Each row is a point on a tangle of strands that fork, close into loops and nearly touch. The rows are in no order.
In the rows, 128 means zero.
Two points are linked if the straight distance between their rows is under 46.7.
Rin: [102 105 106 136 130 100  73 164]
fuzu: [130 168 118 124 176 131  62 136]
Sar: [117  78  98 132 106 151 182 132]
zila: [157 155 159 150 108 101  80  77]
tez: [138  38 114 128 120 142  69 130]
nam: [151 153 186 121 107 128 124  89]
lan: [142 179 110 129 180 152 124 145]
zigog: [131 177 144 108 151 152 161 117]
Pilob: [103 137 116 123 151  93 165 139]
Filor: [132 183 118 132 162 147 139 147]
kalo: [121 161 129 122 160 126  56 142]
Fipor: [ 88 135 111 110 138 117  65 138]
difu: [134 152 154 119 152 107 174 122]
Gibu: [114 176 128 121 154 138 149 139]
sekub: [130 162 168  92 116 141 153  83]
rifit: [ 89 171 110 113 136 142 136 146]
Lofo: [196 151 168 123 151 128 153  84]
Rav: [106 129 105 150 115 123 117 188]
Maz: [139 176 104 134 181 147  92 145]
pite: [128  44 121 117 116 124  67 135]
Bapup: [123 102 162 120  78  99 125  85]
Mor: [122 162 121 150 154 112  85 171]
rada: [112  85  76 166 111 152 115 167]
vobuv: [100 111 104 131 111 119 169 156]
Kanef: [119  51  77 147 142 130  80 123]
Kupub: [139 179 151 142 129 150 159 157]
dise: [130  82 151 116  80 104 151  89]
mida: [ 97 149 107 120 166  99 141 140]
Pefib: [124  70 136 118  98 111 177 103]
tav: [185 167 172 126 128 163 149 110]
fusim: [132 114 166 125  69 127 164 128]
zetu: [129 125 165 108 121  89 169  99]
bige: [127  57  74 163 149 154  83 116]
pubu: [120 160 121 150 148 116 115 174]
kov: [212 136 158 119 145 139 136  79]
Dup: [ 71 114  78 111 127 123 110 140]
kave: [125 107 142 127  73 140 174 141]
Zonib: [141 141 180 131  92 131 163 130]
kek: [181 171 131 128 159 173 158 133]
Zutum: [172 156 166 146 116 117  87  71]
getiv: [114 145 163  96 105 136 160 100]
suvez: [177 169 154 127 141 167 161 126]
Vazem: [115  66 139 105 117 106  68 137]
Gel: [114 136 121 142 142 101  69 167]
boz: [141 148 178 123  93 117 107  84]
Ruru: [117  72  63 164 140 169 126 128]
zit: [ 97 110  87 132 128 114 144 159]
tese: [ 87 130  94 118 154  89 117 148]
voko: [ 80 108  91 106 125 121  73 135]
Keru: [111 140 135 118 135 102 175 140]
Bes: [119  72  59 162 147 164 102 124]
gam: [174 157 173 121 153 119 163  95]
motik: [212 141 157 130 134 138 110  72]
loru: [175 159 187 128 115 144 132  93]
nopet: [180 166 106 128 171 170 154 133]
tiv: [114 119 141 108 120  95 182 123]
dak: [116  88 126 118 124  93  65 150]
rur: [ 92  84  66 139 132 123 131 144]
folup: [141 163 171 134 112 139 166 140]
tuv: [188 154 166 135 120 137  91  69]
sud: [137 129 177 112 118  86 145  84]
feb: [147 168 165  97 135 151 155  93]
Garel: [112 158 115 147 129 127 129 178]
pepes: [ 97 130 147  97  99 133 172 109]
Fiv: [103 139 132 106 138 119  56 141]
lifu: [111  79  79 139 115 158 168 135]
radi: [156 156 163 126 157 102 169 110]
Nifid: [104  88  91 142 124 105  87 164]
pezet: [113 112 126 132  92 133 176 152]
lil: [ 84 158 102 114 136 131 121 152]
dorot: [107  77  64 153 123 174 155 132]
Sumuv: [123 169 135 148 124 139 153 173]
Naki: [126 125 169 125  80 101 112  86]
Pev: [119  77 114 129 105 133 186 119]
zedon: [109 101  85 159 107 138 117 180]
veba: [108  66  82 138 130 115  83 145]

How many points has the smallest loop of links through each point below? Write - if it is on no loop.
Gel | -
Gibu | -
zetu | -

A fork is a point with three links, a tip a point with one. Leave the first point through the second and follow the links. Name the first fork or tip that comes.
dorot / Ruru | Rin
pepes / getiv | Gibu
kov / Lofo | Keru
Naki / boz | nopet
motik / tuv | zila
Gibu / zigog | pepes

A piece is all that can be reached along the links. How many separate loops has the piece of each point below (a circle has one, a figure eight two, a Y none), and how many tips (points with one link)?
suvez | loops 0, tips 4
feb | loops 0, tips 3
difu | loops 0, tips 3

Name the points in between on the shortest way along the links from the first point to the second, in order.
suvez / boz | tav loru nam
gam / motik | Lofo kov
pite / Kanef | Vazem dak Rin Nifid veba
Sar / veba | lifu dorot Ruru Bes bige Kanef
Zonib / Rav | folup Kupub Sumuv Garel
